Points on a hilly landscape, in no order, each with its height.
A ball rolls from a point to the lowest of its 2 nearest points, and stops where none of them is lower. Distance is the straight distance between rows; heights are no part of it.
Remo: [ 0.18  4.54 -3.26  0.44 -1.18 -1.17  1.29 -0.89 -0.21  0.97  0.18 -1.75
 -0.71 -4.57 -4.28 -0.71 -2.07  2.72  0.58 -3.43]  height 76.7
fefik: [-1.62  1.70 -2.02  0.41  2.64  0.12 -1.67 -3.19 -1.36 -1.46  0.01 -2.70
  0.13  1.24  1.87  2.49  1.14 -0.56  2.44  4.98]  height 35.2
Zuzi: [ 0.46 -1.93  0.09 -1.28  4.36  0.04  3.33  1.68  2.32  1.15  2.64  0.86
  3.86  2.70 -2.25 -3.09 -2.43  2.12  3.17 -0.05]  height 64.0
vas: [ 0.20 -1.75  1.97 -0.58 -1.72  6.16 -0.74 -0.84 -2.45  1.73 -2.65 -2.56
 -6.18  1.22 -0.42 -1.39  2.53  1.62 -1.34  0.20]  height 28.7
kuvat: [-1.68 -2.96 -3.22 -0.72 -3.06 -3.50 -3.74 -2.67 -0.73 -1.80 -1.76 -1.58
 -1.49 -5.42 -0.70 -0.41 -0.74  1.97 -1.43 -1.35]  height 39.3
sope: [-0.50 -0.38 -2.34  0.35 -1.12  0.51 -2.31  1.24  5.69 -2.76 -0.07  3.40
  2.16 -1.97  1.86 -1.42 -3.09 -0.06  0.28  2.96]  height 42.0
sok: [ 1.83 -1.28  2.33  1.11  0.07  2.78 -3.07  0.34 -0.89  2.31 -0.52 -1.89
 -1.50 -2.85  2.27  0.10  0.62 -5.21  2.38 -0.79]  height 43.3
lan: [ 3.17  3.20  3.99 -0.30 -1.25 -2.16  4.83  1.08 -0.78 -1.24  2.33  0.72
  0.76  4.28  0.07  0.02  3.53  0.79  1.44  1.92]  height 54.4
Mevog: [ 1.82  1.21 -2.15 -3.75  2.31 -2.61  6.11  0.38 -1.79  2.45  3.39 -1.05
 -1.46  1.91 -2.84 -5.14 -0.79 -0.03  4.22 -2.12]  height 28.5
lasak: [ 2.22  0.53  0.56 -4.45 -0.16 -4.03  2.90  3.25  0.02 -2.38  5.32  1.76
 -0.34  1.70 -1.22  0.02 -2.47  0.80  4.73  0.93]  height 41.7
potal: [ 1.02  1.17 -0.52  1.38 -1.66 -2.68  2.31 -1.16  1.95  0.44  1.77  0.42
  7.58  1.51  3.70 -1.32  1.05 -1.12 -1.39 -1.30]  height 48.8
sape: [-0.10 -0.89  2.07  0.61 -2.15  1.45 -1.63  1.20  2.04 -0.11  1.74 -1.49
 -3.43 -2.84  3.91  2.13 -0.54  0.14 -2.83  2.26]  height 21.5
Tinuz: [-0.80  1.06  2.80  1.68 -0.09  5.15  0.89  0.10 -1.98  1.76 -0.39  1.48
 -3.97  3.67 -1.74  1.29  6.10 -2.36 -5.37  0.48]  height 32.9
pigu: [-2.02 -2.20 -1.01  3.05 -1.30  1.15 -7.02  0.03 -0.38 -1.00  0.90  1.64
 -1.04 -4.84 -1.18 -2.30 -3.22  0.01  1.46  0.59]  height 50.1
lif: [-2.63  1.07 -5.48  0.51  2.28  0.23 -5.36 -1.28  0.31  0.83  0.08 -3.01
 -3.76 -4.27  3.43  0.06 -1.70 -3.98 -0.18  2.63]  height 91.2
mapob: [-1.09 -1.22 -2.66  1.65 -1.86  0.64  1.41 -4.13 -0.24  0.86 -0.69 -1.04
 -0.70 -4.65  1.79  2.65  0.33  2.48 -3.49  4.24]  height 38.1
leli: [ 2.67  4.37  3.60  1.50 -2.49  1.83  3.99 -0.02 -1.50  1.38  0.06 -1.23
  1.41  2.47  3.46  0.56  1.10  0.16  0.81  0.90]  height 52.4
zez: [-1.61 -4.68  1.44  1.72 -1.81  2.37 -5.04 -0.27  0.14 -1.15  0.49  0.57
  0.76 -0.05  2.05 -4.15 -2.80  1.83  3.29  1.47]  height 53.2
nosot: [-0.19 -0.03  1.05  1.62  2.13  2.85 -2.07  1.81 -1.74 -0.77 -2.28  0.10
 -3.69  0.97 -1.79  4.16 -0.01 -1.21 -1.94 -3.10]  height 25.8
zitu: [ 0.74  2.81 -1.24 -3.57  0.49 -0.41 -0.65  0.45 -1.41  0.75 -3.12 -1.89
  0.26 -1.20 -4.26  1.24 -2.04  1.47  0.99 -3.41]  height 74.7
Leko: [ 0.02 -1.21  0.78  1.29 -2.45  4.45 -1.75 -2.19 -1.93  2.67 -1.46 -3.05
 -1.19 -0.81 -1.64 -3.18  2.04  2.13  0.12 -2.95]  height 32.4
funep: [-1.25  1.00  0.81  2.85 -0.31  0.35  4.35 -2.29 -2.19 -0.85 -1.71 -0.14
 -4.77  2.68  0.61 -0.21  2.36  1.75  0.31  2.72]  height 26.4
gen: [ 0.62 -1.93 -1.80  3.40 -2.20  0.23 -3.43 -3.18 -0.72  0.18 -1.34 -3.99
  0.43 -4.40 -0.85 -1.81  1.02  1.45 -1.89 -4.11]  height 35.7
Gep: [ 0.43  1.32  3.95 -1.76 -2.67  1.17  3.78  3.30  0.08  1.13  0.88  4.22
 -2.09  1.77 -1.29 -0.34 -1.42  0.91  2.59  0.29]  height 64.7
rik: [-2.44 -0.84  0.20 -1.35  2.01 -3.41 -4.32  0.42 -0.85 -0.85  0.25  1.90
  3.83 -2.17 -1.76  1.60 -2.99  0.64  0.57  2.70]  height 21.8
riti: [ 0.86  0.51 -3.74 -7.56 -0.46 -0.29  2.13  0.83  0.31  0.12  3.25  3.57
  4.40  3.06 -3.30  0.23 -0.45 -0.76  1.20 -0.98]  height 69.8
bisip: [-2.37  1.60  1.09 -0.74  1.57  2.36  2.14 -0.10  4.84  3.02 -0.36  1.53
 -0.91 -0.18 -2.38  2.47  3.25 -1.39 -2.53 -0.98]  height 40.8
mukin: [-4.16 -2.69 -1.06  1.93  1.10  1.40  1.66 -1.51 -2.27  0.19 -2.60  0.18
 -7.53  1.49  0.58  1.77  2.08  0.15 -2.34  0.44]  height 22.1
Fupo: [-2.11  3.01 -3.58 -1.08 -2.14 -2.29  4.93 -1.22  3.04 -1.98 -0.05  1.33
 -1.43  3.39  0.39  0.08  0.89  1.49  0.64 -3.08]  height 67.4
tatu: [-2.08  0.92  0.40  4.85  2.85 -1.35 -2.66  0.38 -2.50 -0.11  0.23  0.26
 -0.54 -1.63  2.67  3.11 -1.73 -4.92  1.23 -0.66]  height 61.3
bez: [ 0.14  1.26 -0.96  1.82 -1.16 -3.10 -1.81 -1.47 -1.15 -0.13  0.94 -0.71
  2.59 -4.55  4.73 -3.60 -3.26  1.80 -0.85  7.16]  height 28.6
Firim: [-1.33 -0.64 -0.05 -2.14  0.21 -1.77  0.89  1.30 -0.84 -0.04 -2.29  1.97
  1.23 -2.87 -1.63  2.77 -5.69  3.38  0.81  3.25]  height 27.3
Vodo: [-0.31  1.17  2.00 -0.42  3.32 -0.31  4.06  0.25 -3.37  1.39 -5.53 -0.68
 -0.73  3.75  1.16 -0.05 -0.64 -1.30  1.49  0.03]  height 44.5
radaz: [-0.54  2.63  0.99 -1.18  0.80 -1.98  1.97 -0.15 -1.27  2.86  1.64 -0.90
 -1.96  1.74 -0.76 -4.04  1.91 -2.69  5.73 -1.76]  height 33.6
tif: [ 0.85  1.65 -1.99  0.81  1.86 -4.94 -0.63 -0.63  3.29  0.23  2.31 -1.13
  6.42 -2.25  1.94 -5.61 -1.94  2.81 -3.48  2.35]  height 54.5
Bulas: [ 2.69  3.60 -1.77  3.85  0.94  1.77 -1.09 -0.15  1.42 -2.59  0.13 -4.74
 -2.82 -0.11  2.12  3.74  1.81 -1.09 -2.50 -3.29]  height 70.9
veza: [ 2.38 -1.87  2.41 -4.35 -2.88  0.22  5.83  3.12 -1.08  3.52  0.99  2.25
  1.23  0.75  0.59 -2.34 -3.49  1.42  1.42 -1.31]  height 66.9
Ziti: [-1.90  1.59 -0.48 -2.66 -2.88  2.56  1.40  1.01  1.12 -0.84 -1.50  3.27
 -5.22  1.30 -0.90  1.74 -0.03 -0.31  0.91 -0.13]  height 61.4
gepun: [-0.72 -0.75 -1.35  2.04 -1.64  3.86 -2.95 -0.94 -3.47 -2.43  0.33 -0.87
 -1.06  1.36  2.47  3.00 -1.09  2.63 -2.13  2.32]  height 86.3
Sapuz: [-0.63 -2.54  1.99 -2.00 -0.85  4.46 -1.49 -0.60  1.27  2.13 -0.65 -2.95
 -3.78 -0.20  2.68  1.42  3.25 -0.16 -3.53  1.36]  height 24.9
Dag: [-0.09 -0.21 -3.19  1.95  4.81  3.90 -3.08  0.52  0.62 -0.64 -0.77  0.12
 -1.26 -0.71  3.50  4.94 -2.63 -4.04  0.30  4.34]  height 82.8
sosu: [-3.28  0.20 -3.47 -2.00 -2.17 -0.18 -5.34 -1.23  0.22 -1.82  0.63 -0.77
 -3.01 -1.18  3.02  1.57  0.18 -4.05  0.91  1.17]  height 89.7
ruv: [ 1.49  4.52  0.44 -0.15  0.27  1.43  1.16 -0.36 -1.62  0.39  2.73  1.80
  5.50  2.45 -2.57  0.06  0.21  0.58  2.64  0.75]  height 72.6
sot: [-0.53  0.63 -1.42  4.99  4.56  2.71 -1.50 -1.52  1.84  2.40  0.23 -0.44
  0.30 -3.76 -2.33  3.42  2.25 -2.98 -2.99 -1.26]  height 77.2
Pomo: [ 0.95  4.15  1.94  2.69  1.67  2.04  2.40  2.13  1.94 -1.66 -0.71 -1.06
 -1.26  3.04 -1.01 -0.84 -2.42  4.38  1.01 -1.64]  height 68.3
kal: [ 2.53 -2.20 -1.48 -2.27 -0.54 -2.04  3.41  0.44 -1.95 -1.19 -0.68  3.19
  1.63 -0.70 -5.89 -0.41 -1.85  3.16  2.62 -1.67]  height 62.0
kog: [-3.85 -1.56  3.55 -0.33 -0.65  1.83  0.72 -1.15 -1.45  3.08  1.51  3.41
  0.25 -0.30 -2.20  0.62  1.40  2.50  0.00  3.87]  height 40.5
Gozil: [ 5.36 -1.32  1.08 -2.06  2.31 -3.49  7.18  1.43 -1.55  0.09  0.85  2.10
  1.80  0.30 -6.04 -0.95  0.86  0.61  2.70 -0.71]  height 64.4
gebu: [ 1.24  1.25 -2.50  0.62 -2.72 -0.48 -5.19  0.60  0.08 -1.75 -0.96  2.20
  3.09 -3.93  1.72 -2.74 -3.99 -1.28 -0.53  1.11]  height 46.1
farok: [-1.22  0.29  3.52 -3.66 -1.58 -0.41 -4.25  1.76 -1.63  1.72  0.68  1.84
  0.53 -3.39 -0.57  3.06 -2.39 -2.03 -0.22  2.54]  height 15.3
mazer: [-4.29  1.66  2.29 -0.15  2.12  0.65  0.95 -0.06 -4.21  1.95 -2.39  0.95
 -1.41  3.71 -1.59 -0.17 -1.45  1.44  0.07 -0.90]  height 46.8
lalub: [-0.70 -3.10 -3.53  4.68  0.03  1.47 -5.21 -1.33 -3.35  0.60  1.21 -3.10
 -2.68 -3.44  1.48  1.02 -0.54 -0.41 -4.48 -2.49]  height 38.3
geke: [-0.49 -1.28 -3.45  4.57 -0.22 -3.74 -1.20 -0.98  0.18 -3.18 -0.21  0.05
 -1.12 -4.01  3.52  4.31 -0.66 -2.27 -5.77 -1.24]  height 31.8
kege: [-3.64 -2.76  1.62 -0.22  1.72  4.32  0.38 -0.90 -1.99  1.43 -3.68  3.19
  0.24  3.47 -1.97  1.06  0.16  1.58 -1.15  1.88]  height 43.6
Siguv: [ 2.33  0.89  3.97  1.60  4.08 -2.72  5.48  1.34 -0.58  0.40 -1.79  1.00
 -0.14  1.10 -4.88 -0.75  1.79  0.99  2.41  2.08]  height 67.0
rasub: [-1.15 -1.52  1.71  1.38  0.74 -0.63 -4.58  0.50 -0.05  0.41  0.95 -1.85
  0.27 -3.68  4.51 -0.27 -2.34  0.16 -2.74  5.50]  height 25.0
ris: [ 3.54 -2.90  1.04  1.92  1.45  4.33 -5.55  1.05 -1.97 -0.38  0.53 -4.15
 -0.06  0.76  3.62  2.59  2.37 -2.28 -3.09 -0.36]  height 41.9
Zake: [-0.15 -1.10 -2.62  2.65  1.07 -4.75 -5.84 -0.34 -1.15 -4.33 -1.56 -1.28
  0.67 -3.67  3.94  0.46 -2.80 -1.37 -4.95  0.39]  height 28.8
fatol: [-1.48  1.52 -3.13  2.58  0.27  4.29 -4.09  0.32 -2.14 -2.47 -1.25  2.08
  0.04 -0.94  1.92  2.94 -5.55 -0.44  0.67  3.18]  height 84.7
zab: [ 0.53 -0.53 -1.49  2.87  2.41  6.14 -1.10  1.73 -3.46  0.11 -0.64  0.16
 -5.15  3.70 -0.65  3.96  2.75 -1.03 -6.41 -1.85]  height 29.5
femef: [-0.40  0.75  1.07 -3.31 -0.17 -4.89 -1.24  1.49  1.86 -0.45  2.86  0.60
  3.62  0.87 -0.90  0.37  0.45 -1.76  0.30 -3.43]  height 41.1
nik: [-0.47  0.91  4.53  2.49 -0.97 -0.26 -0.54  1.10  1.00 -0.54  2.05  0.43
 -0.64  1.89 -3.15 -1.84  2.67  1.13  0.08 -3.75]  height 72.8
gonol: [-1.58  2.51 -0.60  1.59  0.52 -2.06  0.78 -2.66 -1.21 -2.45  1.38 -1.87
 -4.08 -0.87 -1.60  2.02  1.64  2.77  2.10  3.86]  height 30.8
zur: [ 1.61 -0.61 -0.05  0.45 -3.22 -0.58 -2.90 -1.89  2.70 -0.51  1.65 -0.02
  5.83 -0.46  3.43 -2.54  2.96 -2.40 -1.43  1.10]  height 46.5
Tevu: [-0.76  0.20  4.55  0.50  2.23  3.06  1.58 -0.74  0.24  3.08 -0.49  1.14
 -1.29  1.34 -2.54 -0.03  5.29 -1.51 -0.50  2.54]  height 36.8
Pibur: [-2.24  0.23  3.85 -2.41  3.07 -2.56 -2.70  3.58  2.01 -0.99  1.36  1.59
  0.67  1.71 -0.13  1.52 -3.20  0.14  2.32  1.69]  height 27.6
bal: [ 3.26  1.52  1.28 -1.10  2.89  0.68  3.05  3.85  0.49 -1.45  1.82  0.11
  0.07  4.58 -3.68 -3.45 -3.06  3.73  3.97 -1.10]  height 66.0
Kaso: [ 2.16 -0.85  1.32  0.55  0.61 -3.63 -4.77  1.44  0.11  0.83  2.61 -0.59
  6.79 -3.36 -1.66 -4.45 -1.33 -1.04  0.88 -2.69]  height 47.0
Bot: [ 3.57 -0.32  0.90  2.07  2.28  1.09  3.01 -0.67  1.29  0.01 -2.23 -0.90
  1.05 -1.12 -2.51 -0.34  0.63  1.67  3.88  1.74]  height 69.7
zifo: [-1.24 -0.74 -0.01  0.64  3.79  6.30 -1.54  0.57 -0.11  2.85 -2.30  2.15
 -0.76 -0.97 -0.90  4.40 -0.70 -3.86 -0.20  2.66]  height 80.9
mub: [-2.84  1.76  0.31 -0.76 -3.83 -1.91  0.10  0.09 -1.22 -0.15  3.76  2.51
  3.64  0.58  0.80  0.17 -1.20  2.43 -1.39  0.64]  height 34.9
nezos: [-1.16  3.62  0.50 -3.81 -1.94  0.24 -3.23  2.53  0.69  0.41  2.19  1.14
  4.16  2.20 -0.69 -0.16 -2.58  0.52 -1.48 -2.77]  height 37.9
liviv: [ 3.27 -0.09 -0.54 -3.83  2.53 -2.97 -2.26  1.67  2.96  0.26  2.63 -1.07
  7.58 -0.96 -2.07 -1.66 -0.11 -0.76  0.10  0.18]  height 44.3
zubug: [ 2.60 -0.10  0.56 -4.59 -2.22 -2.39  1.09  0.93  3.45 -0.95  2.26 -0.83
 -1.87 -1.51 -1.44 -0.61  0.47  1.29  3.43  1.11]  height 46.0
lok: [-3.60  1.35 -0.92  0.23  1.85 -3.00 -3.80 -0.67  3.36  2.36  1.51 -0.40
  4.00 -3.01  2.06 -3.05 -0.55 -0.67 -3.44  1.53]  height 56.8
Bufez: [ 1.14  1.30  2.35  2.05 -2.20 -0.24  4.11 -0.59 -1.24  4.43 -0.52 -0.94
 -1.17 -4.54  1.15 -1.17 -0.27 -1.67  1.57 -2.42]  height 43.9
vogev: [ 0.31  0.26  3.67  3.42  1.62  1.35 -0.89  0.95 -2.79 -0.37 -1.30  1.23
  1.76  2.54  2.99  1.33 -2.17 -2.77  3.34 -0.32]  height 58.4
banu: [ 0.31 -3.33 -3.37 -5.14  1.19 -3.93  0.97  0.87  2.11  1.09 -0.51  2.26
  2.99 -1.49  0.50 -2.48 -3.43 -3.04  3.94 -0.66]  height 20.7
mis: [ 2.68 -0.36  1.04  3.02  0.89  4.83  0.58  1.57  1.20  0.12 -3.11 -1.88
 -4.46 -1.87 -2.42  2.61  0.40  1.94 -4.20 -3.14]  height 29.7
puduf: [ 3.57 -4.92 -2.04 -6.03 -1.19 -2.33  1.01  3.61  2.47  0.06  2.88  1.85
  2.88 -1.76  0.29 -4.34 -5.44 -1.29  1.31 -2.45]  height 24.8
papu: [-2.45  2.14 -1.28 -0.98 -3.98 -4.79 -2.00 -0.99 -1.60 -0.99  2.61  0.40
  3.22 -1.00  4.79 -2.14 -3.34  2.33 -2.12  3.33]  height 32.0
Kup: [ 1.63  1.00  4.89  2.69  1.33  0.20  1.85  2.03 -2.06 -0.48 -1.78  0.25
 -3.13  1.36 -6.27 -2.73  2.17  0.92  0.35 -0.97]  height 70.1
bomu: [-1.44 -6.47  0.57 -1.04 -2.55 -3.15 -0.28 -2.56 -1.40 -0.53 -2.20 -0.99
 -1.07 -2.12 -0.82 -1.07  0.39  3.42  0.64 -0.27]  height 43.0
kime: [-2.79 -0.31  2.13 -0.45  0.92 -1.20  4.48  0.23  2.93 -0.47  0.60  1.13
 -2.11  6.31  0.09 -3.45  3.63  1.92  0.60 -0.36]  height 62.6
sepur: [-2.03 -0.44  3.90  0.98  0.82 -0.92  2.76 -1.12  1.53  2.69  1.94 -1.72
  1.73  3.24  3.10 -2.49  3.26  0.50  0.27  0.09]  height 60.6
Ruzo: [ 0.26 -1.70 -0.59  4.58 -3.00  2.16 -3.13 -0.25 -0.78 -2.49  0.86  2.67
 -2.84 -2.37  0.61  1.71 -0.80 -2.18  1.80 -1.12]  height 53.6
Kadit: [ 1.36  2.49  0.99 -1.85 -3.66  1.18  4.14  0.22 -0.22 -0.56 -2.97  1.60
 -1.02  1.72 -0.33  2.82  1.47 -0.04 -2.47 -2.83]  height 58.5
pab: [ 0.61 -2.00 -0.36  2.09  2.71 -1.53 -6.60  2.85  0.57 -5.34 -1.42 -0.83
 -0.38 -0.39  3.15  3.11 -3.55 -2.30 -2.12 -0.22]  height 25.2
balur: [-0.04  0.66  2.44  5.80  1.27  1.39 -1.36 -0.90  3.09 -0.01  2.77 -0.30
  0.57 -2.44 -3.41  0.48  3.71  0.24 -0.21 -2.05]  height 75.0
piruv: [ 1.80  2.39 -1.10  1.26 -3.89  0.94  4.81 -0.95 -0.37  1.81  0.43  0.38
  4.40  1.26  3.74 -1.73 -1.17  1.31  0.55 -1.20]  height 50.6
nofom: [ 0.14 -4.12  1.85 -0.21 -1.78 -2.60  2.20 -2.76 -4.71  0.85 -1.35  1.87
  0.19  0.40 -2.75 -1.55  4.00  1.12  2.12  0.17]  height 46.9
bodu: [ 0.11 -4.22  4.75  1.45 -1.48  2.93 -1.21  1.67 -0.49 -0.50 -1.42  1.13
  0.05  1.92  2.17 -0.93 -1.60  0.66  2.04 -0.12]  height 55.8
Vesu: [-0.40  2.63 -5.30 -1.38 -3.16 -2.17 -0.70  0.64  1.53 -0.54  1.39  2.54
  1.64 -3.97 -3.34 -1.51 -4.23  0.73  0.32 -3.57]  height 78.7
deku: [-0.86 -0.59 -0.65  3.79  4.08  5.20 -0.28  0.22 -0.59  4.59 -0.19  0.23
 -4.29 -2.55 -0.13  2.98  2.23 -4.74 -1.37 -0.16]  height 79.0
vuso: [ 1.54 -3.68 -0.49 -1.50 -3.81 -1.39  1.11  0.24  0.51  0.27  1.64  2.89
  2.16 -1.53 -2.90 -2.37 -0.35  1.31  1.34 -3.74]  height 59.6
dubus: [ 2.01  0.69 -2.77  0.00 -2.53 -3.46  2.88 -0.97  5.03 -2.63  3.46 -1.53
  1.27 -0.45  1.07 -2.39  0.37  2.47  2.10 -0.08]  height 49.6
Lur: [ 0.22 -0.92  0.34 -0.10 -3.38  0.52  3.66 -3.25 -0.51  3.60 -0.98 -2.60
 -1.72 -4.84  0.13 -0.84  1.66  2.90 -0.64  1.31]  height 40.7
gufo: [ 2.14  2.47  1.64 -2.46 -1.41 -0.40  5.38 -0.76 -2.50  0.14 -2.69  0.86
  1.47  5.79 -1.29 -0.50  4.62  0.09 -1.22  0.70]  height 56.4
vin: [ 2.02  1.04 -4.21 -5.83  0.47  0.14  3.64  0.57  3.84 -1.07  0.39  1.59
  0.80  4.73 -2.99 -1.84  1.59 -1.20  2.65 -3.19]  height 67.8
Nerul: [ 1.28  0.09 -2.21  0.45  1.43 -5.34  1.21 -1.62  3.03 -2.46  1.05 -2.79
  5.17 -1.16  0.64 -1.03  0.31  3.17 -0.16  1.82]  height 52.1
samif: [-0.53  1.59  0.29  0.20  4.30 -0.21 -0.63 -1.43  0.08 -0.85  0.08 -4.73
 -1.53  2.69  4.27  4.38  2.78 -1.43 -2.01  2.68]  height 38.5
sapo: [-1.09  1.38  1.63 -1.18  4.17 -1.02  3.01 -0.30  1.57  1.42 -3.23 -3.51
 -1.66  1.61  1.62  1.72  0.52  0.86 -0.19  1.03]  height 41.4
Poze: [-0.85  5.45  0.10  2.39  0.79  0.88  0.75  1.01  1.01 -1.27  0.89  1.96
  1.61  1.52 -0.93  2.56 -2.01  0.42  0.85 -0.75]  height 70.5
dofe: [-2.40  0.00 -3.89  1.67 -1.71 -2.43  0.89 -2.93  2.88 -2.78 -1.25  0.88
  1.06 -1.64  1.94  2.65  0.13  0.56 -3.61  0.03]  height 34.8
zut: [-0.50  0.64 -0.03 -6.78 -1.85  0.20  1.27 -0.67 -1.66  1.71 -1.43 -2.28
 -4.90  1.58 -2.29 -2.83  2.47  1.08  2.65  1.26]  height 71.6
Mazi: [ 0.39  0.76 -3.34 -1.05 -3.32 -0.88 -4.41 -1.86  1.30 -4.88 -0.72  0.33
  3.48  1.48  0.75  1.84  2.08 -1.36 -0.96 -2.35]  height 89.6
ked: [-0.25 -5.21 -2.78  4.53  2.32  2.86 -5.12  0.10  0.19 -0.63  2.28 -1.82
 -2.00 -0.36  3.35  2.20  2.37 -2.02 -4.34 -0.13]  height 40.0
Sedit: [-1.06  0.97 -1.97 -1.64  1.47  0.08  5.71  0.46  2.70 -0.77 -3.94  2.16
 -2.27  4.94 -3.00 -2.09  1.18  0.66  0.87 -2.20]  height 65.1
mam: [-0.43  3.10 -3.06  0.80 -0.81  1.63  0.17 -1.26  3.71 -2.93 -1.82 -2.56
 -1.54  2.36  0.95  1.34  1.60  0.62 -1.53 -4.25]  height 69.4
sozo: [ 0.46 -1.02 -0.14  4.12  4.71  3.13  0.63  1.45 -4.10 -0.65 -4.42 -0.72
 -5.90  5.34 -2.76 -0.03  3.77 -1.86 -5.55  0.46]  height 33.0
vuki: [ 2.23 -1.72 -0.15 -8.54 -1.83  0.76  4.16  1.00 -1.66  3.06 -0.29  0.13
 -0.54  1.84 -2.16 -3.13 -0.51  1.65  2.01  0.29]  height 68.7
Funib: [-0.64 -1.92  2.07 -0.65  3.99 -1.93  2.84 -1.11  1.79  2.83  1.79 -0.06
  4.04  2.34 -2.40 -2.16  3.26  1.60  1.20  0.02]  height 62.3
Dira: [ 0.76  0.58  0.62 -1.42 -2.81 -2.87  0.47  2.73 -0.29 -1.09  5.38  2.66
  2.48  0.09  1.08 -2.04 -5.06  1.75  1.93 -0.03]  height 38.0
Rapob: [ 3.09  0.85  0.77  1.72 -0.67  2.80  3.60 -1.50 -0.57  0.42  1.76  1.74
  2.19  2.10 -3.44 -2.62  2.61  2.44  4.38  2.62]  height 71.9
giril: [ 0.65 -1.42 -3.11 -0.77 -2.19  1.19 -5.73 -2.09 -2.75 -4.40 -0.67 -0.26
 -0.15 -0.06  1.78  4.28  1.33 -1.87 -0.71  1.85]  height 87.8
zimu: [ 2.78  1.50 -0.72 -0.40  0.95 -1.79  1.52 -0.32  0.69 -0.51 -3.07 -0.18
  1.07 -3.68 -3.16  3.83 -0.26 -0.99  1.49 -0.78]  height 72.3
vufo: [ 2.27  2.19  2.95  0.14 -0.73  2.00  0.17 -0.56 -3.72  3.40 -1.59 -4.32
 -4.15 -1.98  0.77 -0.25  2.00 -3.02  1.52 -1.05]  height 47.2
Tapun: [ 0.54 -1.22  1.58  1.03 -4.50  0.10 -1.64  1.22  2.56  0.32  0.60  1.64
 -0.32 -3.55  0.73 -0.97 -0.73 -1.60  0.02 -4.12]  height 56.9
gof: [-0.84 -1.87 -0.36  0.90  0.15 -1.16  1.45 -0.06  4.43 -3.07 -1.39  2.44
  0.86 -0.01  2.10  2.53 -0.75 -0.63  0.41  1.69]  height 38.4
Rukop: [-0.25 -1.05  3.25  0.31  1.48  2.18 -0.06  0.82 -4.24 -3.07 -4.77 -0.98
 -4.37  6.59 -1.93 -1.24  3.21  1.59 -3.31  2.36]  height 37.1
duvo: [-2.73 -0.85  1.01 -1.76 -0.46 -1.54 -0.68 -0.97  3.98  4.89  2.58 -1.93
  2.35 -0.80  1.83 -3.83  1.96 -0.35 -1.17 -1.53]  height 58.8
Fabu: [-2.80 -2.33 -5.58  0.42  1.33  2.92 -1.56 -2.25 -2.25 -2.31 -2.46 -0.51
 -4.80  2.84  2.11  3.55  1.76 -1.20 -1.64  0.01]  height 18.2
guno: [ 1.03 -1.27 -3.16 -6.56  2.54 -2.21  3.26  0.51  0.29  4.18  2.57 -1.40
  3.22  0.37  0.08 -4.22 -1.33 -2.53  3.39 -1.34]  height 24.6
Maso: [ 2.62 -0.81  2.99 -0.13 -2.03  1.64 -2.30 -0.27  0.13 -0.17  0.07 -2.56
  3.23  1.15  4.57  2.23  4.10 -2.72 -3.45  0.08]  height 44.0
gezok: [-0.56 -1.07  0.68 -0.15 -0.07 -2.01 -0.69 -1.68 -2.09  2.48 -1.16 -0.65
  0.45 -1.03  2.62 -1.18  1.36 -5.36  4.63 -1.44]  height 39.2
Sabo: [-2.24  0.52 -1.78 -2.20 -1.84 -4.64  0.39  0.47 -0.21 -0.99 -0.41 -0.87
 -1.29 -2.00  2.63  0.32 -4.86  3.50  0.07  1.59]  height 31.5
Kor: [-2.28 -0.73  0.49  1.04  1.38 -0.94 -3.93  2.70  1.51 -2.55 -1.71  0.56
 -0.51 -1.35 -0.55  2.94 -3.56 -0.02 -2.54 -3.96]  height 21.0

For each start below, name the point where the ball stops.
gebu -> Kor
leli -> sape
Vodo -> Fabu
Bufez -> Kor
duvo -> sape
Kaso -> sape
liviv -> sape
